Points on a hilly landscape, in no order, each with its height.
A climber steps from a point to the highest of its 2 nearest points, and stops where none of them is higher. Distance is the straight distance between rows; heights are no part of it.
z935: [149  85 123 153 158 132 136 141 154 148 128 111 136  73 176 137 174  80
  97 110 106 123 123  90 127 129 156 147 117 104 134 149  90]  height 615
z120: [154 116 158 124  95 115  55 190 126 175 115 130 129  95 154 212 193 151
 100 155 160  65 146 199  89 112 137 205 144  77 117 104 210]  height 742
z594: [109 155 161 165  89 143 136  66 159  78 111 141 135 158 193 112 125 132
 143 120  85 135 147  89 121 124 125 155 166 107  68  80 118]  height 464
z152: [128 154 114 106 145 145 102 141 180 163 161 125 131 141 121 108 153 115
  89 162 156 154 131 100 130 105 129 129 118 126 140 117 109]  height 468
z984: [115 143 150 175 142 106 116 122 145 111 109 152 127  99 184 146 175  89
  98 140 166 165 146 150 143 102 130 180 139 126  76 110 101]  height 554
z555: [ 73  90 124 148 103 144 105  93 105 145 152 115 162 135 123 149  98 167
  94 152  88 147 131 155 164 133 127 106 129 132 126 133  99]  height 582
z899: [143 110 101  73 136 119 117 105 115 144 164 142 170  70  43  67 141 107
 167 174 130 158 155 156 124 194 135  64 176 156 169 153  87]  height 229
z295: [105 103 120 113 152 123 105  94  96 122 122 159 128  88 146 100 126 123
 147 123 153 197 166 181  84 126  94 182 137 181 130 150  94]  height 205
z404: [ 81 123 146 100 146 125  70  89 114 140 138 147 137 115 137  86 133 147
 123 163 139 201 159 192 100 109 110 154 110 159 109 154  92]  height 196
z165: [ 94 138 127 112 134 118 135 140 120  52 125 126 128 171 145  96  78 141
 119  94 137 147 152 143  99  86 149 105 114 181  65 103 118]  height 353
z91: [175 139 114  89 149 107 153 131 125 151 109 132 114 174 125 114 156 137
 101 107 189  60 119  55 112 135 135 145 106  74 167 162 125]  height 404
z76: [152 169 104 134 117 108 172 135  97  71 108 191 104 178 136  98 108 128
 148  76 151  94 156 121 161 135 111  90 128 167 127 107 124]  height 589
z582: [113 100 132 121 154 106 127 147  77 138 134 153 128  97 158 120 118 119
 114 118 186 165 138 180  79 113 104 180 104 163 131 157  99]  height 211
z311: [113 130  83 118 113  86  82 101 115 142 127 145 124 147 105 106  98 173
  82 171 193 171 162 166 131 133 115 158  96 139 137 162  98]  height 413
z426: [ 86 113  94  70 175 128 108  92 121  82 139 108 141 154 126  99  95 162
 162 144 101 186 111  97  94 123 151  47 111 169 116  96  98]  height 402
z725: [160 180 128 153  98 123 181  95 111 104  69 188 119 154 158 131 127 119
 158  70 118  70 156 121 183 137 114 123 129 155 107 114 126]  height 637
z610: [134 143 178 138 141 161 158 141 144 125 138  81  94 117 109 159 110 123
 177 108  50 105  92 112 135  97 154 114 117 122 126 103 142]  height 424
z863: [ 65 110 111  99  78 146  90  26 136  71 112 150 183 152 193 123 113 165
 164 144  85 150 122  83  91 170 109  67 151 140 104  81  93]  height 530
z29: [103 111 131 156 102 161 129  65 127 126 173 140 135  98 163 102 129 126
 191 107  70 159 115 119  90 176 134 103 157 138 145 104 132]  height 42
z547: [121 144 150 113 118 155 138 135  71 153 176 152 142 129  73  88 129 107
 161 155 143 145 161 178 107 146 103 131 157 125 144 145 114]  height 139
z26: [181 139 146 100 153 134 165 137 122 118  86 114 124 178 126 130 177 123
 124  93 136  72 110  49 153 123 143 126  95  83 123 156 105]  height 363
z774: [122  82  97 107 146 126 108 114 110 153 170 162 132  61  64  77 118 129
 144 164 139 191 151 188 135 174  99 114 168 179 173 156  88]  height 218
z68: [104 153 111 143 121 125 112  91 184  81 116 116 123 151 159 114 110 148
 105 124 141 146 142  79 167 104 147 108 139 163  57  96 101]  height 566
z494: [145 163 138 140 131 165 168  85 129 122 137 140 107 107 170 119 175  87
 149  69  95 109 114  87 166 124 157 109 130 127 139 130 115]  height 497
z950: [137 144 171 131 157 165 171 105 145 129 127 103 106 117 150 132 148 109
 150  81  82  98  95  85 152  97 161 121 139 110 106 106 132]  height 492
z43: [ 91 104 103 208 100 146 120  65 164 115 138 142 109  84 185 148 140 130
 143 106 110 130 103 119 150 174 139 140 189 143 128  97 129]  height 618
z20: [139 139 108 118 140 106 139 156 125 123 120 163  67 116 149  92 133 117
  82  97 218 134 127 150 143  98 127 146 110 145 132 128 151]  height 444
z501: [168 128 120  90 144 109 177 167 112 126 127  93 136 125 106 140 142 107
 141  94 100  98  84  66 140 138 148  95  94 119 177 150 144]  height 624
z232: [128  84 179 117 158 182 106 212 108 159 155  91 116 102 120 163 133 153
 112 143 120  91 104 170  81  92 144 156 110 106 121 131 196]  height 303
z302: [123 158 121 123 136 134 116 113 166 170 152 172 135 115 141  83 167 101
 111 139 145 172 148 132 132 111 116 135 146 149 135 122  86]  height 489
z73: [ 89  95 157 111 146 149  85 115 122  96 133  96 154 166 119  90  92 190
  78 160 122 185 146 122  80  90 132 134 124 139  84 160 122]  height 482
z399: [100 134 128 138 121 122 109 150 152 149 131  94  86 172 108 139  92 157
  65 139 152 121 117 160 120  89 135 123 114 116 104 108 165]  height 590
z576: [107 119  88  88 123 125 110 120 134 146 183 123 162 114  67 127 115 143
 155 155  90 149 104 146 159 170 131  55 152 143 167 117 109]  height 276
z585: [138 113 130 167 127 131 177 139 100 127 111 109  89  92 136 160 120 109
 138  76  84  90 114 160 154 118 122 132 128 148 156 134 153]  height 315
z189: [149 113  72 115 128  83  99 100 163 127  91 144 150 133 118 106 129 135
 134 141 156 145 166  76 117 159 120 109 109 156 149 134  62]  height 488
z977: [146  92  85  64 144  76 105 132 124 144 153 133 154 186  86 114 132 166
 140 162 176 138 143  75  86 145 109  96  98 117 177 134 103]  height 400
z98: [109 165 107 129 138 136 134 142 176 137 157 117  82 152 104  89 101 127
  99 139 181 160 111 138 177  92 134  95 117 166 121  83 152]  height 627
z363: [100 138 127 142  76 131  85  39 132 110 118 155 177 153 185 121 123 141
 171 152  87 154 152 112 108 170 114  94 150 133 116  99  68]  height 514
z269: [152 120 178 139 170  99 145 147 117  81  96 104  87 124 152 167 126 129
  72  84 178  89 125 123 177 111 156 175 136  90  25 141 158]  height 714
z957: [149 105 139  46 132 152 131 193 165 194 152  84 102 132  77 136 117 164
 152 147 117  48  98 132  85 105 125 152 121  72 174 132 224]  height 454
z726: [111 121 145  94 147 164  96 180 126 178 180  94 122 139  88 130 121 152
 105 158 133 127  94 163  95  99 132 137 104  99 157 115 192]  height 272
z754: [137 143 122 130 132 180 174  69 120 119 142 161 123  93 190  84 165  94
 190  83 106 144 119  70 115 142 162 114 144 125 164 115 104]  height 531
z686: [ 77 109 110  91 135 125  93  57 121  84 131 136 139 149 143  83  99 184
 134 135 103 191 147 133 100 120 129  85 117 168  95 132  70]  height 429
z425: [138 155 156 149 109 101  95 130 188 125  94  94 129 166  97 178 136 158
  62 188 136 107 118 111 146 117 143 195 135  87  58 121 162]  height 513
z104: [139 176 134 120 136 145 131 175 171 159 161 109  67 133 107 103 138  94
  95 114 189 132 109 132 164  86 148 122 113 122 124 100 177]  height 685
z21: [102 163 141 123  67 128  97  45 114 108  93 127 203 199 157 146 115 157
 167 176  65 167 154 116 125 145  98  75 127 132  91 116 112]  height 480
z435: [137 170 144 139  89  83 146 121 152  48  71 149 153 181 157 143 116 147
 131 127 111 120 165  90 151 110 131 141 125 137  49 105 101]  height 407
z707: [139 102 145  57 120 161 113 189 134 200 128  98 103  94  89 151 109 166
 133 124 132  38 112 181  72 135 110 174 115  53 177 132 211]  height 374
z548: [125 157 125  82 133 109 163 133  75  94 126 135 137 184 103 128  98 136
 186  98 118 121 124 107 102 132 120  61 114 173 130 102 118]  height 107
z664: [124 112 158 143  62 162 147  96 121 155 100  99 179 146 137 148 114 100
 209 140  48 138 142 146  88 166 100  89 152 115 119 131 122]  height 296
z235: [120 137 171  89 135 147 135 163 122 114 139  84 115 187  69 130  95 145
 147 124 100 105 110 112  96  71 132 128  95 118 126 109 165]  height 157
z482: [ 72 113 153 138 125 162  73  81 130 107 145 111 177 142 141 101 115 178
  78 182 104 190 127 112 125  96 133 127 122 122  80 143 100]  height 516
z138: [102 141 111 175 142 126 123  78 161 108 116 168 101 104 180 115 134 110
 114 109 147 176 133 130 144  96 130 168 158 156  90  98 114]  height 542
z710: [128 138 163 144 117 101 131 125 129  68  83 105 149 191 138 143 100 154
 112 145 108 121 159  84  93 106 125 128 113 132  60 119 113]  height 389
z506: [124  98  87 147 125 107 109  69 146 112 104 155 140  67 190 114 143 119
 166 121 107 165 154 111 102 180 108 140 157 172 143 118  62]  height 580
z397: [108 109 101 135 108 151 118  66 140 146 173 116 183 112 123 147 121 132
 158 154  68 148 117 136 146 190 130  68 156 132 168 126 105]  height 256
z762: [147 168 159 181 117 137 178  92 117  99  87 165  94 142 159 139 156 103
 136  92 118  98 136 125 178 119 119 168 144 127  95 129 129]  height 586
z309: [121 142 121 167 110 141 187  93 116  48 125 170  94 132 186 107 103 143
 159  59 127 115 130 138 147 125 135 116 150 165  81  93 150]  height 498
z321: [115 124 183 121 139 190 107 148 158 151 156  99 139 158 105 142 143 163
  97 169  99 135 116 114 117  89 120 139 116 114 115 130 140]  height 223
z665: [128 116 122 154 105 139 173  61 112  88 108 165 105 108 228  92 142 108
 177  67 113 105 126  81 125 157 141 125 151 117 130 115 102]  height 555
z430: [127 145 144 150  96  74 134 153  83 122  90 134 112 145 134 176 121 135
  94 114 158  99 151 178 114  97  87 210 119 115 118 145 155]  height 731
z933: [141 143  97 112 166 131 175 111 131  99 142 107 124  83 155 110 137 100
 180  76  77 149  69  59 145 134 198  87 119 131 177 105 143]  height 499
z838: [101 108 148 105 168 139 122 141 128 111 149 108 128 133 134  85  86 141
 102 134 147 183 118 147  77  66 153 132 106 151 103 140 108]  height 451
z116: [114 142 122 125 107  89 105 130 104 139 128 136 157 172 112 121 103 160
 104 169 178 124 152 183  73 147 101 165 105 109 132 165 112]  height 399
z44: [141 147 181 129 148 148 149 157 145 124 125 107  93 149 128 135 140 124
 113  97 138  93 105 117 134  90 142 138 108 115  83 116 146]  height 560
z56: [166 140 164  88 109 139 169 145 118 152  91  94  85 144  92 145 135 132
 159  88 102  42  95 110 160 116 136 115  91 104 160 171 160]  height 376
z487: [102 142 133 140 153 158 135 138 131 150 174 134 107 104 125 126 130  98
 123 118 121 160 108 181 142  96 127 121 135 156 139 112 162]  height 178
z307: [148 125 125 138 122 166 179 104 101 128 104 104 142 120 139 146 127  92
 193  88  67 101 118 103 118 159 115  81 128 136 144 133 125]  height 80
z727: [ 93 111 153  96 169 182  92 147 136 166 191  94 136 172  94 100 124 157
  97 171 145 155 105 127  87  90 125 134 111 103 123 135 147]  height 247
z669: [146 112 132 120 160 136 156 122  68 141 106 161 130  85 151 103 174  85
 147  99 146 156 133 141 110 134 129 147 124 149 163 184  97]  height 230
z751: [149 111 151 139 146 104 136 160 119 136 105 115  75 121 140 165 147 112
  61  99 203  86 119 142 167  98 158 182 155  92  53 119 195]  height 671
z964: [122 135  83 133 154 117 149 131 188 109 133 131  93 160 132  86 117 127
 109 117 171 139 139 100 175  98 167 107 119 144  85  93 124]  height 592
z167: [140 111 151 192 140  87 151 136 132  90  94 115 123 120 162 169 131 124
  81 113 143 103 132 109 175 121 138 176 145 115  69 136 113]  height 675
z62: [126 115 112 185 130 137 154 111 161 144 141 163 129  65 161 155 146  77
 126 112 114 138 113 143 165 160 132 143 172 147 154 115 131]  height 648
z823: [128 156 131 162 126 118 122 167  74 147 115 158 113 119 117 150 137  99
 105 128 166 106 147 193 126 122  84 173 128 138 145 141 157]  height 683
z78: [171 112 172 167 122  72 117 155 151 125 100 101 115 126 134 206 155 124
  93 138 145  95 137 128 166 121 134 201 129  72  63 137 147]  height 633
z593: [144 106 158  79 135 172 118 211 113 182 140 103 118  68 132 178 138 146
 123 125 134  55 119 197  68 129 132 166 109  81 144 128 199]  height 334
z275: [132 108 120 138 179 156 138 113 115 148 164 207 108  38 136  73 150  84
 162 107 140 174 116 153 123 150 147 136 174 173 187 142 135]  height 202
z862: [151 158 107 147 154 130 135 187 169 151 166 144  91  60 130 104 144  82
  92  97 159 153  94 130 187 115 161 112 136 128 174 130 160]  height 534
z273: [139  98 116 168 153  97 161 129 111 120 100 127 109  84 170 150 155  91
  96  94 140 115 135  94 170 136 163 151 132 119 118 144  81]  height 646
z540: [117 184 107 141  95  93 105  96 144 112 111 154 143 175 121 135 121 152
 149 162 130 147 169 133 145 127  96 113 133 139 126 121  85]  height 438
z337: [107  91 154 141  92 162 100 132 106 151 115  88 171 173 107 174  97 195
 110 170  72 127 120 145 139 122 118 101 110 112 104 158 127]  height 520
z67: [115 118 143 164 119 177 131  99 167 128 160 104 140 111 161 122 139 114
 174 129  54 148  91  94 109 124 134  93 158 117 133  96 114]  height 33
z871: [ 91 136 116 154 123 117  80  79 170  85 111 119 152 142 153 118 115 179
  72 165 113 176 137 114 152 101 141 128 112 129  68 121  85]  height 544
z356: [156 133 167 134 123 118 151 140 134 120  81 108 143 152 148 146 163 100
 126 117 116  85 142  63 143 124 120 151 104  90 109 140  92]  height 329
z179: [113 162 151 173  77 134 119  82 160  67  84 117 177 142 182 142 125 136
 148 161  47 141 159  83 121 133 115 122 149 111  64  90 110]  height 448
z31: [145 127 125 112 114 116 102 179 150 189 128 118 161 149 141 159 170 137
  90 179 155  99 133 124  78 151 123 180 117  57 162 134 151]  height 690
z969: [116 124  92 152 103  98  98  66 134 143 110 165 152  97 143 123 127 129
 157 157 103 161 164 127 139 187  95 114 150 167 157 138  65]  height 594
z682: [125 130 145 130  90 124 105 118  90 138 116 106 182 198 100 157  92 150
 136 182 122 136 156 170  94 148  94 142 100  98 114 175 131]  height 373
z550: [131 113  95  60 132  97  82 105 131 143 138 136 188 160  69 107 132 149
 147 173 157 156 152  93 135 171 102  51 108 147 163 134  74]  height 384
z958: [129 150  91 123 132 115 163 141 117  72 127 157  77 156 114  74  78 137
 131  91 165 134 131 143 154 112 140  71 124 201 106  84 139]  height 549
z177: [157  92 149 124 101 131 158 161  86 153  94 101 140 165 118 154 104 148
 126 111 127  73 129 136  92 129 111 146  96  99 135 163 131]  height 608
z92: [135 120  81  93 159 119 106 153 178 166 163 117 118 163  98  95 107 149
  92 167 188 153 105 118 116 119 153 122 119  98 152 125 143]  height 447
z814: [108  91 134 134 122 159 153 108  88 127 183 103 148  97 119 119 106 113
 204 134  63 158  93 129  87 158 142  90 151 144 160 131 120]  height 51
z721: [127  84 128  67 125 124 112 176 155 174 169  73 115 168  61 149 121 173
 127 150 120  65 100 115 104 140 113 124 119  72 187 127 189]  height 562
z519: [180 150 165 125 101 152 175 111 123 125  61 117  95 126 111 156 145 112
 156  83  98  49 126 119 170 119 127 128 123 116 131 142 127]  height 458
z347: [150 128 116 180 146 137 191 108  88  99 118 158  75  96 146 127 134  95
 134  54 118  89 105 136 187 136 154 123 150 142 145 126 147]  height 287
z364: [131 127 136  98 155 130 138 148 101 112 147 100 119 176  80 111  84 137
 154 120 105 140 111 132 110 115 138  83 111 146 125 112 132]  height 127
z744: [137 127  89 146 144 112 121 123 117 124 124 196  97 124 113  77 100 122
 130 123 152 172 149 164 151 135 114 105 157 184 157 126 100]  height 507
z861: [136 148 151 130  93  86 109 119 173 146 104 101 114 183 109 182 128 169
  84 172 154  74 134 130 133 128 116 176 108  79 109 127 161]  height 486
z27: [148 150 131 130 130 129 141 195 175 169 150  86  76 111  85 148 134  97
  98 103 135 106  92 153 188  99 150 125 115 104 151 102 195]  height 557
z904: [144 114 125 139 140 169 174 127  92 130 136 127 152  87 157 108 124  83
 213  85  69 141 103 113 100 167 151  93 141 125 155 153 116]  height 64
z243: [130 120 139 130 130 130 161  91  85  94 109 135 158 138 153 127 110 128
 186  97 105 132 127 103  85 152 118  69 128 152 119 115 109]  height 95
z939: [145 133 104  79 169 120 162 122 106 115 119 130 152  89 133 114 141  97
 183  86  97 136 116  66 114 143 153  62 118 157 175 127 107]  height 529
z706: [100 131 154 162 119 118 142 128 116  92 108 127 155 164 137 129  81 140
 102 115 106 139 150 138 106 107 130 147 126 150  84 128 122]  height 371
z287: [123 112 205 110 127 164 120 164 140 126 142  96 126 186  86 134 108 174
 105 158  97 116  96 112  83  61  94 151 115 115 103 133 168]  height 193
z952: [132  95 115  92  97 133 105 154 132 180 134  84 169 185  88 158  99 177
 132 190 110  78 124 114  90 146  95 136 105  69 163 144 167]  height 663
z30: [130 114 131 134 125 131 115 176 178 135 138  78  95 131  87 149 117 137
  80 139 129 110  97 148 168 104 147 130 112 119 111 107 160]  height 647
z708: [164 116 161 146 122 115 110 164 146 167 107 132 136  93 154 197 185 104
  90 121 151  82 127 142 154 130 131 201 133  82 111 144 152]  height 626
z886: [110 120 115  71 120 135  97 103 126 151 152 123 194 190  65 137 135 153
 155 163 109 138 135 101 149 149  97  47 116 109 146 130 112]  height 357
z168: [120 179  99 137  85  89 139  98 139  58  85 181 155 174 151 134 113 143
 144 123 138 125 179 133 137 138 102 118 128 164  79 107 101]  height 423
z283: [134 139 102  85 119  95 114 148  71 146 164 160 109 127  51  78  87 139
 141 165 193 120 155 158 109 161  92 113 146 151 154 144 124]  height 116
z429: [123  95 132 158 164 157 104 173 168 139 147  98 125 101 142 141 153  98
  83 136 141 131 117 114 104  98 161 139 140 116 110 128 117]  height 645
z902: [177 154  97  98 153 100 142 150 113 118 119 166  83 141  95  66 126 117
 140 108 168 104 127  91 135 136 153  70 113 139 162 123 100]  height 445
z880: [155 151 113  72 111 144 148 199 124 159 177 109 156  77  50 124 124  99
 166 127  75 106 107 136 159 161 128 102 123 130 200 142 160]  height 330
z74: [167 183  95 111 176 116 165 134 108 100 150 136 102  85 127 121 141 109
 172  72  90 137  90  81 194 149 197  68 131 162 178 125 166]  height 463
z257: [140 114 153 142 102 104 145 164  80 131  64 103 131 137 146 181 131 129
 116 111 147  64 138 166  87 134 101 201  94  91 125 185 164]  height 681
z765: [150 100 121 145 162 111 144 138  64 131  77 155 122  92 165 130 138 104
 113  89 166 139 146 167 100 119 110 176 105 142 145 178 104]  height 219
z873: [126 127  87 157 146 105 123  87 154 101 130 165  81 114 135  87 135 117
 116 104 163 155 155 141 157 121 128 135 146 190 126 108 116]  height 527
z462: [118 121 131  85 117 117 128 115  48 122 161 131 157 140  59  84 106 127
 166 184 166 143 158 176  84 162  99 104 152 142 127 141  95]  height 126
z81: [106 107 137 141 112 129  91 187 117 176 137  91 119 126 119 176 119 157
  83 146 132 109 118 196 132 136  99 161 105 104 122 120 167]  height 593
z349: [155 178  98  81 185  84 152 162 101 113 145 146 117 104  75  98 109  99
 190 107 129 148 101  94 170 151 173  55 121 165 192 113 178]  height 430
z317: [103 132  81 135 144 126 168  93 137  60 130 181  84 132 159  75 100 141
 165  66 134 144 135 143 137 123 142  85 139 191  93  88 131]  height 519
z288: [113 142 114  86 110 156 109 152 127 144 179 103 143 171  59 143 115 146
 158 158  86 132 122 123 148 131 106  67 119 139 175 113 125]  height 313
z203: [159 156 163 158 108 129 131 144 139 160 101 138 148  90 176 172 192  79
 109 144 121 105 155 135 150 106 123 187 132  96 117 140 111]  height 591
z929: [153 142 102 145 138 156 162 141 160 164 166 161 123  49 114 106 143  87
 123 100 105 156  96 121 158 148 144 124 163 152 173 124 138]  height 588
z895: [168 105 184 116 126 123 162 163 113 120  70  92 114 173 125 145 106 147
 133 105 115  74 128  88  93 104 130 152  91  80  98 167 145]  height 533
z159: [118 120 108 185  99 136 115  95 150 157 133 146 158  89 152 147 144  99
 148 144 108 159 150 145 137 173  99 151 155 156 164 137 108]  height 616
z192: [117 107 142 180  90 121 107 160 118 137  81  87 200 112 148 188 140 109
 120 176  98 138 150 175 106 132 117 189 124 105 112 179 114]  height 146
z569: [100 122 143 150 122 127  80 111 110 127 121 135 166 127 150 138 131 144
  99 177 129 187 150 194  96 110 102 176 121 137 123 171  89]  height 187
z944: [ 57 126 119 124  81 143  91  36 155  35 116 149 144 142 214 120  88 181
 154  98  97 158 122  84 106 143 126  86 152 156  78  62 114]  height 545
z339: [113 144 144 147 124 103 104 174 133 142 116 127  87 135 146 145 128 133
  71 101 220 109 124 166 124  99 145 185 138 100  66 113 196]  height 635
z611: [156 140 110 115 157 109 151 146 125 137 115 142  81 157 147 103 142 128
  76 107 215  79 115 101 131 109 145 159  93 108 125 142 139]  height 426
z859: [103 107  83  84 137 113  72 115 135 174 157 136 128 159  88  80 108 178
  98 174 178 167 130 138 122 137 127 113 102 119 151 143 106]  height 428
z247: [168 137 166  75 108 154 152 187 144 179 108 108 111 115  95 160 146 111
 146 112 103  42 116 137 147 111 120 161 105  75 184 171 171]  height 292
z329: [155 160 175 161 128 112 165 104 151 124  89 123  94 138 130 166 157 103
 134 104 106  56 134 119 197 113 131 165 139 113  71 130 142]  height 532
z19: [139 169 135 135 116  98 121 126 154 129 104 132 129 188 113 144 121 144
 120 144 149 110 135 119 138 104 108 153  97 114 114 107 119]  height 460
z163: [165 114 115 107 144 128 154 181 139 152 149 109 154 112  96 131 154 101
 126 138 122 110 100  93 130 135 146 135 108 109 182 142 120]  height 715
z233: [158 115  93  64 164 100 145 153 125 130 146 147 118 174  95  97 120 132
 142 123 189 110 127  69  99 142 122  99  97 129 174 132 117]  height 418
z133: [107  92 151 146 121 156  78 148  88 152 138 111 177 121 140 176 115 161
  84 174 121 160 131 183  84 138 103 164 113 105 106 171 131]  height 176
z301: [118 142 121 120 135 118 130 165 136 151 140 109  69 162 113 133  98 163
  66 124 211  95 107 145 114  98 139 165 137  81  95 112 210]  height 603
z857: [117 126 159 143 109 128  57 172 136 137 118 114 140 116 143 190 186 145
  70 168 151 122 136 176 109  86 136 197 139  89  83 121 188]  height 704
z780: [130 164 170 173 120  97 117 127 168 117  90 133 163 106 169 161 202 101
 101 181 130 148 142 110 122 109 133 198 125  89  84 127  89]  height 568
z386: [142 142 129  96 100 138 141 129 118 154 168 142 180 101  52 100 131  77
 196 158 107 134 134 136 124 190 127  77 176 139 170 144 109]  height 248
z490: [149 134 109 166 166 118 161 143 133 147 124 136  64  67 142 135 151  80
  87  83 173 123 106 148 207 109 152 128 144 138 132 111 169]  height 496
z565: [155 128 100 120 192 143 148 111  93 110 107 191  65  64 133  62 139 113
 147  95 155 159 137 127 161 133 148 108 124 158 177 143 115]  height 257
z998: [118 129 112 138 186 141 149 137 133 134 168 170  69  71 140  84 140  88
 140 108 148 185 123 172 144  94 152 125 149 171 149 136 150]  height 192
z940: [134 149 187 171 113 103 104 137 172 106  97 103 156 148 139 180 169 142
  95 200 112 132 141  93 117 103 116 194 121  75  53 132 140]  height 546
z212: [111 114 162 148 107 147 150 128 113 120 128  86  85 125 114 161  85 137
 137 101  62  95 106 166 145 114 122 124 135 156 114 119 152]  height 356
z344: [144  92 155 160 100 170 101 165 123 148 101  71 178 133 130 167 136 137
 112 162  95 121 136 147  83 143 115 157 106  94 120 160 130]  height 160
z677: [137 107 169 111 144 113 164 133 128  87  87  77 119 178 113 149 114 144
 137  89  93  69 112  69 120 102 142 102 107 119  90 116 139]  height 466
z613: [122 128 131 143  90 146 127 107  94 140 113  92 175 158 111 143 101 124
 177 150  85 135 162 162  90 155  88 115 134 136 119 142 108]  height 331
z46: [122 111  74 110 131  96 109 116 163 108 123 113 160 151 114 125 118 139
 125 133 129 140 122  89 140 151 129  77 124 152 138  99  81]  height 472
z315: [101 133 138 134  94 112  94 165 105 158 131 137 104 115  96 183 125 136
 111 142 153  90 141 216 115 127  69 167 124 105 164 136 176]  height 639
z911: [129 131 142 147 136 157 149 118 102 143 178 158 109 119 103  97 130  87
 147 113 109 144 132 174 129 137 107 126 162 161 152 121 130]  height 159
z229: [150 140 123 159 115  98  88 171 162 167 122 122 158 118 134 186 179 126
  63 170 174 103 144 136 133 142 122 185 123  85 131 138 141]  height 659
z615: [162 125  95  91 168 121 167 164  83  99 129 106 149  92 115 116 141  92
 181 107  97 127  92  69 128 156 170  93  81 131 194 167 116]  height 563
z136: [136  91 115 172 101 127 146  56 121  82  98 168 136  69 210 131 143 104
 171  98 125 145 142  95 113 179 130 143 164 136 137 121  91]  height 569
z280: [100 120 101 159 117 103  95 129 135 146 130 130 143 126 144 150 106 145
  75 155 136 150 142 152 163 126 109 131 131 147 114 124  96]  height 613
z867: [ 62 128 120 159 100 149 109  36 152  79 138 126 129 150 181 115  99 175
 125 108  75 161 114 119 132 140 151  99 156 125  84  74 117]  height 561
z961: [161 115  94  92 148 111 140 121 129 132 126 160 155 109 129 105 136 100
 160 112 140 140 149  69 121 153 128  85 126 157 174 138  68]  height 506
z925: [123  98 116 122 150 142 121 129 111 148 165 169 129  32 110  99 139  88
 138 139 141 179 140 189 127 167 115 128 170 179 185 144 130]  height 210
z113: [ 94 154 141 157 101 138 155  71 130  35 114 175 131 138 197  95 120 131
 140  74  94 128 156 109 117 110 128 143 163 142  53  89 128]  height 479
z876: [ 92 105  94 124 131 129  89  71 162 130 147 126 137 137 135 106 101 151
 136 134 118 173 131 117 138 123 125  80 136 159 111 119  78]  height 452
z661: [108 119  98 164 103  83  86 145 134 150 127 110 131 137 125 172 116 154
  59 173 175 126 127 147 121 133 126 182 123 111 120 144 116]  height 634
z955: [135  82  86 117 136 123 119 176 131 158 160 110 163 114 103 142 119 100
 121 159 144 125 118 115  95 154 119 132  94 104 179 165 111]  height 792
z836: [144 136  92 172 164 136 173 122 105  98 116 162  73  69 143  90 138  96
 133  70 133 148  99 124 177 139 154  83 139 148 177 123 143]  height 270
z962: [121 169 147 131  80 137 141  82 139  89  88 125 174 184 159 139 134 135
 180 156  80 121 166  73 111 133  95  83 144 128  93 105 105]  height 446
z625: [133 151 133  73 116 138 128 167 118 161 195 136 149 108  27  92 133  94
 172 151 115 129 115 138 150 148 113  97 155 139 184 130 143]  height 280
z514: [152 156 107 124 131 109 135 152 121 145 146 160  86 129  89 101 113 112
 120 111 161 131 135 133 150 140 119  97 123 143 173 122 133]  height 476
z879: [148 129 141  99 194 147 159 119  86 123 125 175  80  97 145  60 142  97
 145  98 167 152 152 129 110 111 144 131  98 157 156 159  84]  height 244
z137: [112 129 117 119 149 156 130  89 158 126 160 152 126  87 165  72 158  95
 156 119 115 159 129  91 101 126 136 134 142 147 145  98  96]  height 509
z260: [124 118 147 139 148 143  73 168 164 162 146 132 143 121 156 142 175 125
  72 166 170 144 131 139 119  79 150 171 135 111  96 119 145]  height 676
z354: [ 83 102 133 201 112 161 123  70 157 108 127  96 118 110 170 142 112 160
 124 131  82 153  99 124 145 128 135 122 184 123  77  91 129]  height 587
z757: [143 102  94  94 107 117 101 157 145 169 151 116 177 161 106 147 128 147
 105 178 146 111 125 115 107 157 106 154 103  72 170 160 124]  height 735
z811: [ 94  92 121 123 100 137  70 137 109 155 132  84 141 154 104 160  95 196
  72 166 120 109 105 163 146 127 124 134  97  86 122 151 139]  height 547
z391: [141 144  99 159 149 119 136 171 101 136 105 155  56  95 129 121 143  84
  75 100 227 125 122 175 175 109 107 136 133 139 129 125 192]  height 462
z508: [156 163  93  84 140  91 147 185  95 136 172 108 121  90  37 135 110 113
 170 129 104 127  85 112 162 159 154  83 127 151 202 124 153]  height 388

Where does a climber stop that starts at each point below?
z962 -> z62
z462 -> z955
z243 -> z955
z283 -> z955
z26 -> z62
z386 -> z955
